Points on a hilly landscape, in no order, each with its height.
From any point a ball rolls to the lowest of the 2 points nearest to it. It stops when none of these is lower. Distance is the straight distance between rows; heights are no part of it.
z640: .02; .12; -.01; -.01; .08; .25; .00; .19; .15; .18; .09; -.18; -.20; .10; -.08; .12; -.17; -.09; -.19; -.02  h=425
z135: -.13; .10; .12; .00; -.07; .03; -.08; .11; .12; -.25; -.07; .03; -.08; -.04; -.06; -.01; .16; .09; -.13; -.11  h=160
z484: .15; .07; .00; -.01; -.02; -.17; .13; -.20; .36; .10; -.18; -.05; -.13; -.13; .17; .09; -.11; .10; -.13; .12  h=523
z459: .00; -.17; -.11; .16; .00; .18; .07; .01; .04; .09; .07; -.06; .16; -.04; .06; -.13; .00; -.05; .07; -.05  h=513
z180: .03; .05; -.11; -.17; .09; .14; .27; .04; -.35; .22; .07; -.12; -.04; .06; -.08; -.05; -.12; -.12; -.36; .21  h=169
z230: -.05; -.11; -.08; .13; -.20; -.17; -.14; -.10; .07; -.15; -.02; -.10; -.06; -.22; .06; .32; .19; .03; .01; -.02  h=159
z83: .19; .14; -.07; .14; -.07; -.07; .16; -.07; .04; .20; .07; -.19; .12; .05; .05; -.04; -.23; -.01; -.13; -.03  h=385
z551: -.28; -.11; -.15; .05; -.31; .07; -.13; .11; .13; -.22; .06; .08; -.23; -.27; -.10; .01; .14; .01; .06; -.11  h=559
z689: -.12; -.10; .00; -.12; -.10; -.03; .04; -.04; .24; -.05; -.07; .21; -.12; -.14; .15; .11; .14; .13; -.12; .22  h=175
z284: -.15; -.11; .05; -.21; -.11; .09; -.18; .10; -.07; -.35; -.08; .20; -.08; -.09; -.26; -.15; .33; .01; .15; -.08  h=490
z106: -.16; .21; .00; .18; -.04; -.25; -.05; -.06; .19; -.18; -.03; .02; .04; -.01; .07; -.17; -.02; .07; .06; -.14  h=218
z901: .06; -.03; -.04; -.04; -.02; -.02; -.03; -.02; .26; -.09; -.04; -.12; -.07; -.19; .15; .12; .01; .05; -.17; -.01  h=444
z802: .11; .20; -.06; -.19; .07; -.02; .43; -.08; -.33; .29; .09; -.03; -.08; .09; -.06; -.02; -.05; -.11; -.30; .22  h=215
z575: .03; .23; .03; .01; -.02; -.07; -.10; .24; .42; .13; -.03; -.23; -.37; .03; -.04; .14; -.34; .01; .05; -.09  h=441
z542: .01; .03; -.19; .33; -.13; -.22; -.09; -.04; .24; -.06; .00; -.29; -.03; .02; .00; .11; -.10; -.05; .09; .01  h=492
z123: -.18; .03; .09; -.16; .15; .21; .00; .16; -.28; -.11; -.23; .09; -.06; .05; -.16; .08; .19; .09; -.14; .25  h=440
z296: -.03; -.23; -.10; .24; -.04; .00; -.20; -.04; .02; -.12; .03; -.17; .08; -.07; .02; -.05; .05; -.08; .20; -.21  h=313
z433: .12; -.23; .02; -.07; -.05; -.20; .02; -.04; -.07; -.09; .15; .18; .26; -.01; .17; .17; .02; .12; .26; .10  h=570
z385: .00; -.10; .02; -.18; -.08; -.01; -.26; -.06; -.03; -.34; -.04; -.11; .07; -.20; -.08; -.03; .19; .06; .03; -.20  h=204
z49: -.07; -.06; .15; -.28; .16; .09; -.07; .10; -.30; -.16; -.09; .19; .14; .16; -.11; -.01; .06; .11; .09; .19  h=424
z207: .08; -.11; .09; -.21; .25; .06; .10; .05; -.59; .11; .04; .21; .18; .25; -.06; -.09; -.05; -.12; .16; .18  h=197
z844: .09; .08; .07; -.06; .13; .11; -.04; .10; .30; .15; -.06; -.19; -.26; -.01; -.03; .16; -.14; -.04; -.26; -.01  h=405
z827: -.03; -.01; -.02; .24; .01; .07; .06; -.05; -.14; .29; .09; .01; .13; .14; .09; -.25; -.19; -.07; -.06; -.09  h=435
z147: -.06; .03; -.08; -.11; .11; .11; .27; .03; -.52; .21; .06; -.01; .11; .10; -.05; -.17; -.06; -.09; -.24; .23  h=127
z80: .04; .15; .11; -.14; .06; -.09; .10; -.03; .00; .02; -.03; .15; .16; .10; .07; .06; -.04; .19; -.07; .17  h=426
z564: -.03; -.02; .05; -.06; .17; .21; -.02; .01; -.16; -.02; .01; .01; .19; .08; -.06; -.07; .13; -.04; .03; -.06  h=495
z343: .19; -.22; .16; -.14; .06; -.01; -.01; -.03; -.26; -.04; .03; .06; .31; .13; .03; .00; .03; .04; .13; -.02  h=480
z931: .18; .22; .04; -.16; .19; -.06; .27; -.13; -.35; .23; .19; .01; .14; .22; .02; -.02; .05; -.17; -.09; .02  h=417
z838: -.25; -.09; -.06; -.08; -.27; .11; -.18; .09; -.02; -.28; .02; .18; -.17; -.24; -.21; -.10; .29; -.03; .09; -.12  h=518
z616: -.16; .13; .15; .14; .09; .05; -.02; .03; -.13; .02; -.05; .24; .11; .22; -.01; -.07; .10; .06; .05; -.07  h=443
z988: .03; .06; .19; -.32; .19; -.11; .03; .05; -.10; -.10; -.05; .24; .06; .11; .09; .15; -.08; .21; -.05; .31  h=399
z911: .02; .28; .01; -.09; .12; -.07; .12; -.10; .25; -.04; -.03; -.02; .08; -.03; .14; -.08; -.09; .10; -.09; .04  h=358
z813: -.03; -.34; -.14; .01; -.23; .03; -.14; -.11; -.11; -.08; .03; .04; .13; -.13; -.02; .00; .12; .08; .12; .04  h=387
z131: .02; -.25; -.09; .28; .00; -.11; -.10; -.11; .00; -.05; .02; -.03; .16; .01; .13; .03; .16; -.09; .30; -.13  h=336
z54: -.16; .10; -.07; .19; .00; .16; -.03; .03; .01; .15; .03; .01; .04; .11; -.03; -.18; -.14; .04; -.12; -.04  h=463
z825: -.10; -.08; .00; -.01; -.19; -.15; -.22; -.07; .01; -.35; .00; -.08; -.02; -.22; -.05; .07; .19; -.04; .10; -.25  h=173
z47: .01; -.23; .09; -.23; -.01; -.03; -.34; -.02; -.18; -.23; .06; .35; -.02; .02; -.23; -.14; .17; .02; .48; -.02  h=459
z590: -.17; -.16; -.07; -.08; -.25; -.07; -.15; -.07; .06; -.14; -.01; .09; -.28; -.43; .02; .22; .24; -.03; -.04; .00  h=355
z190: .13; -.18; .04; .03; .03; -.11; .18; .02; -.13; .14; .16; .25; .29; .12; .18; -.04; -.06; -.01; .20; .10  h=547
z449: -.16; -.02; .05; -.01; .03; .21; -.24; .18; -.08; -.16; -.01; -.13; -.03; .06; -.20; -.13; -.05; .01; -.10; -.20  h=150
z251: .10; .14; -.11; -.01; -.04; -.12; -.05; .15; .40; .24; -.04; -.31; -.34; .05; .01; .18; -.44; -.01; .16; .04  h=427
z111: .02; -.30; .08; -.15; .05; .07; -.31; -.18; -.24; -.10; -.07; .10; .13; .02; -.08; -.38; .09; -.01; .25; -.07  h=304
z833: -.12; .07; -.06; -.14; .15; .28; .11; .07; -.27; .09; -.01; -.14; -.04; .08; -.09; -.08; -.11; -.03; -.32; .18  h=214
z955: .00; .31; .05; .04; -.01; -.02; -.02; .23; .42; -.04; -.03; -.14; -.38; .01; -.07; .03; -.19; -.03; -.07; -.16  h=458
z214: .16; -.09; .03; -.18; .09; .08; .27; .04; -.05; .16; -.04; .00; .06; -.05; .07; .10; .04; -.02; -.23; .24  h=219
z278: -.05; .27; .09; .02; .18; .17; .03; .13; .18; -.10; .03; -.03; -.05; .05; -.07; -.03; .10; -.07; -.04; -.18  h=499
z388: -.02; .28; .00; .09; .08; -.13; .05; -.12; .18; -.04; -.04; .02; .17; .02; .13; -.15; -.08; .07; .07; -.10  h=302
z499: .01; -.06; .02; -.08; -.07; -.29; -.06; -.06; .01; -.25; .13; .23; .08; -.08; .18; .27; .04; .15; .28; .08  h=586
z249: .16; -.34; .13; -.10; .06; .05; -.04; -.06; -.30; .07; .04; .18; .26; .15; -.02; -.13; .04; -.04; .30; .00  h=487
z41: .14; -.31; .08; .12; .05; .05; .01; -.07; -.22; .13; .03; .11; .27; .08; .13; -.16; .08; -.09; .26; -.08  h=493
z929: .11; -.02; -.25; .15; -.10; -.01; .12; .09; .27; .18; .11; -.26; -.01; -.07; .09; .05; -.31; -.03; -.02; .07  h=382
z5: -.07; -.25; -.25; .25; -.21; .07; -.08; .12; .13; .06; .12; -.11; -.03; -.10; .03; .03; -.13; -.02; .03; .00  h=581
z894: .10; .16; .00; -.07; .09; -.09; .35; -.12; -.46; .31; .27; .05; .01; .23; -.06; -.15; .03; -.23; -.14; .00  h=431
z891: -.16; .07; .08; -.09; .05; .21; -.11; .22; .04; -.16; -.07; -.09; -.13; -.01; -.12; -.04; .04; .05; -.26; -.06  h=59
z146: .16; .19; .07; -.29; .25; -.03; .24; -.04; -.28; .11; .12; .06; .20; .16; .08; .02; -.03; -.04; -.06; .16  h=402
z23: -.08; .26; .01; .24; -.07; -.14; -.07; .00; .24; -.09; -.05; -.10; -.05; .05; -.03; -.02; -.11; .10; -.03; -.17  h=307
z436: .02; -.05; -.01; .41; -.04; -.20; .07; -.12; -.04; .15; -.05; -.11; .17; .15; .13; -.10; -.09; -.06; .11; -.04  h=432
z777: .01; .40; .07; .18; -.05; -.08; .04; -.05; .29; .05; -.17; -.08; -.19; .07; -.13; .05; -.16; .12; -.03; -.09  h=361
z285: -.07; .40; .04; .18; -.01; .06; .03; -.02; .12; .12; -.07; .04; -.07; .18; -.15; -.03; -.07; .08; -.11; -.09  h=396
z731: -.16; -.16; .00; -.15; -.16; -.01; -.11; -.03; .13; -.18; -.08; .11; -.15; -.25; .05; .15; .20; .08; -.11; .05  h=286
z248: -.22; .06; .03; -.03; .18; .31; -.17; .12; -.26; -.07; -.06; -.11; .00; .10; -.21; -.21; -.05; -.02; -.15; -.07  h=205
z540: -.12; -.19; -.05; -.14; -.28; -.10; -.21; -.19; -.12; -.19; .01; .10; -.12; -.40; -.05; .20; .23; .06; .05; -.05  h=310
z667: -.02; .36; .11; -.04; .15; .07; .02; .15; .30; -.08; .01; -.11; -.17; .00; -.03; .01; -.04; -.03; -.18; -.15  h=484
z309: -.12; -.10; -.09; .20; -.05; .05; -.26; .13; .15; -.15; .09; -.21; -.03; -.04; -.01; -.03; -.04; -.07; .11; -.27  h=271
z345: -.02; -.38; -.05; -.07; -.15; .01; -.20; -.15; -.19; -.08; .02; .21; .17; -.09; -.05; -.10; .18; .03; .33; -.03  h=418
z650: -.05; -.05; .08; .08; .16; .19; -.11; -.08; -.16; .06; .00; -.05; .15; .11; -.01; -.25; -.01; -.10; .02; -.19  h=505
z576: -.12; -.12; .10; .08; .07; .10; -.22; -.04; -.06; -.10; -.01; .05; .11; .03; .03; -.31; .07; -.04; .16; -.22  h=519
z478: .07; -.10; .04; -.21; .12; .19; -.07; .02; -.02; -.15; -.04; -.10; .13; -.07; -.05; .05; .15; .02; -.05; -.01  h=485
z855: .16; -.01; -.16; .06; -.08; .06; .23; .06; .34; .26; .01; -.13; -.15; -.10; .08; .04; -.25; -.03; -.11; .13  h=347
z325: -.10; -.06; .06; -.29; .21; .11; -.02; .13; -.40; -.19; -.27; .07; .04; .01; -.15; .02; .06; .13; .02; .28  h=433
z784: .01; -.10; -.14; .04; -.03; .22; .12; .09; .18; .08; .06; -.03; .05; -.08; .06; .03; .01; -.03; -.07; .05  h=528
z239: .25; .07; -.07; -.03; .00; .07; .45; .04; .07; .39; .06; -.04; -.13; -.06; -.04; .05; -.05; -.17; -.23; .13  h=268
z538: -.04; -.11; .25; .18; .16; .01; -.18; -.16; -.11; -.01; -.07; .11; .13; .11; .24; -.25; .01; -.04; .18; -.20  h=531
z107: .14; .22; .06; .05; .17; .05; .18; -.05; -.04; .16; .06; .04; .16; .18; .01; .08; .09; -.05; .01; -.03  h=521
z405: -.05; -.27; -.06; -.12; -.19; .08; -.11; -.02; -.02; -.13; -.05; .03; -.01; -.19; -.02; .10; .16; .09; -.07; .10  h=346
z615: .06; .21; -.04; -.08; .08; .21; .14; .06; -.02; .29; .04; -.13; -.24; .12; -.12; .10; -.14; -.08; -.31; .05  h=445
z736: .18; .17; -.07; -.05; -.03; -.03; .14; -.06; .12; .24; .02; -.25; -.07; .02; .04; .03; -.35; .02; -.24; .00  h=345
z563: -.30; -.09; -.17; .15; -.22; -.08; -.17; .01; .12; -.22; .10; .02; -.09; -.28; .00; -.06; .09; -.06; .16; -.16  h=600
z692: .07; .10; .07; -.10; .08; -.04; .11; -.11; .30; .11; -.21; .00; -.18; -.05; .11; .01; -.09; .12; -.29; .12  h=497
z37: -.04; -.18; -.03; -.17; -.20; -.16; -.23; -.11; -.16; -.22; .11; .23; .06; -.22; -.01; .18; .16; .11; .30; .00  h=244
z582: .03; .18; .17; -.37; .36; .04; .11; .06; .02; -.11; -.07; .11; -.01; .02; .10; .06; .03; -.01; -.08; .22  h=375
z68: -.18; .12; -.14; .33; -.25; -.22; -.01; -.06; .23; -.06; -.07; .00; -.14; -.03; .01; .10; .01; .07; .06; .05  h=376
z791: .14; .07; -.09; .16; -.13; -.20; .06; -.10; .31; .07; -.17; -.19; -.13; -.09; .06; .13; -.17; .07; -.09; .14  h=546
z495: -.15; -.03; -.03; .12; -.18; -.30; -.16; -.12; .02; -.25; .02; .02; -.03; -.22; .08; .17; .21; .02; .14; -.08  h=73
z930: -.10; -.07; -.01; .16; .00; .19; -.20; .11; .01; -.02; .06; -.16; .03; .06; -.07; -.07; -.09; -.02; -.04; -.24  h=213
z839: .09; -.03; .09; .00; .02; -.05; .04; -.09; -.22; .05; .03; -.04; .33; .12; .05; -.05; -.02; .04; -.07; -.04  h=468
z392: -.02; -.35; -.13; .14; -.24; .00; -.02; -.08; -.16; .05; .05; .00; .23; -.06; .07; -.15; -.01; .05; .07; -.03  h=420
z942: -.10; -.18; .05; -.04; -.12; -.18; -.30; -.16; -.10; -.29; .03; .20; -.04; -.23; .02; -.27; .19; -.13; .49; -.28  h=676
z187: -.21; -.15; -.05; .28; -.06; -.16; -.18; -.08; .03; -.23; .02; .06; -.04; -.15; .11; -.14; .17; -.17; .36; -.23  h=652
z174: -.07; -.14; .08; -.30; .04; .06; -.21; .11; -.16; -.30; -.04; .27; .01; -.01; -.24; -.17; .26; .03; .34; .05  h=474
z387: .00; -.20; .06; -.28; .09; .10; -.17; -.08; -.22; -.17; -.09; .01; .21; -.01; -.12; -.19; .07; .08; .10; -.03  h=277
z748: .17; .14; -.18; .17; .00; -.03; .10; .08; .32; .23; .04; -.32; -.16; .03; .03; .09; -.40; -.05; .08; .02  h=409
z359: -.02; -.03; -.08; .17; -.07; -.03; -.20; .17; .29; -.09; .07; -.28; -.18; -.05; .01; .18; -.11; -.01; .02; -.16  h=269
z98: .20; .11; .03; .03; .09; -.07; -.03; -.02; .47; .14; -.18; -.20; -.35; -.03; .03; .16; -.20; -.03; -.14; -.05  h=383
z264: -.05; -.11; -.02; -.18; .21; .18; .17; .10; -.52; .05; -.02; .11; .12; .13; -.12; -.11; .01; -.06; .06; .28  h=184
z142: .10; .13; -.02; .08; .16; .19; .06; .00; .05; .14; .08; -.09; .09; .06; .01; .06; .06; -.11; -.07; -.10  h=514
z935: .07; -.06; .07; -.04; -.05; -.04; .02; -.05; -.07; -.05; -.02; .09; .19; .04; .08; .09; .06; .15; -.05; .08  h=449
z646: .26; .17; -.10; -.03; -.03; .09; .35; -.03; .15; .42; .08; -.09; -.26; -.01; -.08; .07; -.26; -.15; -.13; .06  h=293
z547: .15; .15; .06; .11; .04; -.11; .23; -.09; -.14; .29; .07; .13; .22; .17; .08; -.04; .00; -.04; .04; .01  h=530
z14: .12; -.21; -.07; .09; -.10; -.21; .16; -.09; -.03; .04; .10; .14; .29; .01; .23; .00; .01; .05; .19; .11  h=557
z559: -.20; -.08; -.03; .06; -.24; -.26; -.20; -.17; -.17; -.22; .03; .20; .01; -.29; .01; .18; .19; .00; .30; -.09  h=174
z56: .10; -.16; .09; -.24; .33; .11; -.08; .01; -.54; -.04; -.01; .21; .15; .23; -.10; -.19; -.11; -.09; .34; .17  h=208
z458: -.07; -.09; .09; -.15; -.13; -.09; -.17; -.03; -.02; -.31; .00; .20; .03; -.11; -.01; .13; .24; .10; .15; -.04  h=297
z593: -.03; -.13; -.10; .18; -.18; -.12; -.17; .03; .20; -.12; .01; -.25; -.21; -.21; .04; .26; .03; -.05; .03; -.08  h=216
z905: .15; .10; -.13; -.04; .00; .11; .20; .02; .36; .40; -.02; -.13; -.32; -.04; .02; .02; -.41; -.04; -.11; .10  h=319
z598: -.26; .19; -.06; -.08; .18; .26; -.09; .11; -.21; .02; .04; -.12; -.09; .13; -.13; -.14; -.17; -.03; -.27; .02  h=250
z492: -.01; -.15; .05; -.12; -.02; .07; -.27; -.09; -.13; -.24; -.06; -.09; .16; -.04; -.13; -.19; .10; .09; .03; -.21  h=246
z854: .12; .01; .06; -.17; .15; .12; .03; -.02; .17; -.01; -.09; -.16; .05; -.08; .11; .08; .06; .03; -.20; .02  h=472
z793: -.04; .06; .03; .10; -.12; -.19; -.09; .14; .43; -.20; -.08; -.06; -.44; -.19; .06; .16; .05; -.11; -.08; -.13  h=309
z742: -.22; -.09; -.10; .20; -.10; -.07; -.12; -.04; .12; -.15; .06; .09; .03; -.10; .11; -.11; .10; .03; .18; -.08  h=631
z141: .22; .01; .01; -.03; -.06; -.06; .37; .02; .02; .23; -.01; .04; .09; -.02; .07; .08; .02; .04; -.12; .17  h=191
z641: .16; -.22; -.02; .18; .01; .03; .17; -.01; -.07; .17; .07; -.02; .24; .04; .13; -.10; .02; -.14; .13; -.06  h=501
z558: -.22; .02; .14; -.04; .07; .07; -.05; .12; -.08; -.15; -.02; .29; .10; .11; -.06; -.11; .20; .08; .11; -.04  h=457
z140: -.13; -.16; -.19; .06; -.13; .17; -.07; .09; .20; -.02; .09; -.05; -.06; -.16; .02; .04; .01; .02; .00; .00  h=553
z738: -.03; -.01; .18; -.28; .10; -.01; -.14; .06; .00; -.36; -.04; .16; .10; -.04; -.03; .06; .17; .10; .16; -.02  h=332
z494: .05; .10; -.13; .37; -.10; -.09; -.05; .12; .22; .12; .04; -.23; -.08; .12; -.05; .12; -.18; -.06; .11; -.05  h=510
z964: -.01; -.25; -.02; -.09; -.13; -.03; -.33; -.12; -.14; -.12; .01; .26; .04; -.12; -.16; -.17; .26; -.01; .48; -.07  h=439
z365: .25; -.01; .04; -.23; .12; .00; .46; .05; -.04; .31; -.02; -.01; -.12; -.07; .02; .05; .03; -.17; -.32; .22  h=245
z448: -.02; .02; -.01; .38; -.10; -.19; -.05; -.08; .05; -.02; -.05; -.07; .13; .11; .05; .04; .04; .09; .07; -.13  h=450
z568: -.06; -.13; -.02; -.07; .06; .22; .12; .06; -.38; .13; -.02; .05; .18; .11; -.09; -.14; -.01; -.02; -.14; .17  h=162
z617: -.12; -.12; .00; -.12; .02; .26; -.12; .11; -.06; -.19; -.06; .09; .02; -.05; -.25; -.09; .28; .02; .09; .02  h=504
z483: .16; .27; -.12; -.11; -.07; -.01; .33; -.14; -.25; .32; .17; -.14; -.21; .15; -.14; -.06; -.16; -.13; -.33; .08  h=260
z184: -.01; -.04; -.06; .08; -.06; -.05; -.04; .05; .46; .00; -.03; -.15; -.23; -.18; .14; .14; -.05; .01; -.10; .03  h=403
z434: -.02; .16; .20; -.27; .25; .04; .01; .11; .01; -.19; .00; .17; .08; .09; .03; -.01; .09; .09; .06; .05  h=356
z301: -.09; .08; .08; .07; -.22; -.10; -.10; .14; .23; -.28; -.09; -.01; -.26; -.16; -.02; .14; .18; -.03; -.09; -.16  h=243
z714: -.02; .10; -.02; .14; .05; .16; -.19; .15; -.01; .14; .12; -.19; -.02; .18; -.09; -.02; -.22; -.07; -.06; -.26  h=261
z72: .23; .18; -.07; -.10; -.07; -.02; .28; -.08; -.10; .30; .11; -.21; -.06; .04; -.06; -.08; -.32; -.08; -.34; .02  h=303
z416: .07; .09; .11; -.34; .34; .10; .15; .03; -.20; -.05; .00; .10; .14; .11; .08; .08; .02; .00; .01; .24  h=388
z356: .13; .00; .00; .06; -.13; -.04; .22; -.05; .18; .17; -.11; .08; -.01; .01; .07; .17; .07; .09; -.12; .20  h=154
z368: -.12; .27; .14; .16; .08; -.02; -.05; -.04; -.02; .03; -.03; .08; .06; .18; -.05; -.12; .04; .04; -.05; -.21  h=428
z532: -.03; .04; .13; .19; -.08; -.17; -.13; -.04; -.03; -.13; -.07; .04; .13; .09; .02; .09; .15; .12; .06; -.13  h=467
z326: -.14; .09; -.01; .03; -.08; .00; .12; .03; .21; -.03; -.07; .22; -.02; -.03; .05; .03; .11; .15; -.03; .18  h=227
z971: .17; .16; -.12; .17; -.02; .02; .15; -.02; -.13; .38; .23; -.18; -.05; .20; -.05; -.07; -.30; -.20; -.08; -.13  h=333
z562: -.16; -.30; -.01; .15; -.07; -.10; -.23; -.19; -.09; -.16; .02; .16; .01; -.14; .12; -.17; .17; -.12; .46; -.15  h=663
z364: -.22; .10; .12; -.08; .14; .19; .01; .19; -.08; -.12; -.10; .17; -.03; .10; -.13; -.01; .21; .07; -.08; .08  h=448
z696: .10; .12; .08; -.14; .15; .06; .15; -.08; .15; .22; -.20; .02; -.24; .03; .01; .09; -.09; -.01; -.38; .19  h=475
z723: -.02; .20; .07; -.11; .09; .05; .12; -.01; -.10; .06; -.06; .02; .04; .08; -.02; .01; -.02; .08; -.23; .12  h=451
z670: .15; .01; -.12; .18; -.24; -.27; .17; -.14; .15; .06; -.10; -.16; .04; -.02; .11; .11; -.09; .12; -.07; .15  h=565
z213: .25; .06; .10; -.07; .11; -.14; .29; .01; -.17; .18; .15; .24; .24; .20; .09; .06; -.05; -.03; .13; .11  h=539
z805: .13; -.01; -.03; .30; -.03; -.12; .15; -.07; -.09; .26; .10; -.14; .16; .14; .07; -.12; -.16; -.07; -.06; -.08  h=413
z428: .04; -.04; -.10; .15; -.14; -.24; .11; -.11; .08; .03; .03; -.06; .20; -.04; .17; .06; -.02; .09; .05; .07  h=576
z868: .11; .04; .07; .02; .08; -.13; -.08; .07; .55; -.03; -.15; -.08; -.41; -.14; .13; .11; -.04; -.07; -.15; -.07  h=357
z764: .11; .14; .02; -.17; .25; .16; .19; -.02; -.03; .23; -.09; -.07; -.29; .09; -.04; .10; .00; -.12; -.39; .22  h=461
z769: -.11; .19; -.01; .17; -.20; -.12; .06; -.03; .26; .02; -.14; .11; -.12; .01; .00; .06; -.01; .22; -.04; .10  h=305
z848: -.09; -.04; -.11; .37; -.15; -.29; -.16; -.10; .05; -.16; .00; -.22; .04; -.01; .08; .07; .03; -.03; .11; -.06  h=471
z815: .03; -.05; .15; -.30; .21; .00; -.02; .16; -.27; -.18; -.05; .25; .06; .16; -.08; .17; -.08; .15; .09; .32  h=415
z934: .08; .09; -.07; .05; .07; .14; -.04; .02; -.20; .26; .19; -.24; .03; .19; -.03; -.03; -.22; -.14; -.20; -.18  h=301

Where does a ball stop that starts at each point below?
z929 => z356
z931 => z495
z140 => z80
z5 => z80

Call two points neighbours if one is among the 2 nearest of the other. Go from one point of each pair to the other, from neighbour to neighbour, staying as low as possible. Name the highest point that can't be avoided.
z147, z891 => z598
z449, z495 => z309
z988, z106 => z80
z356, z689 => z326
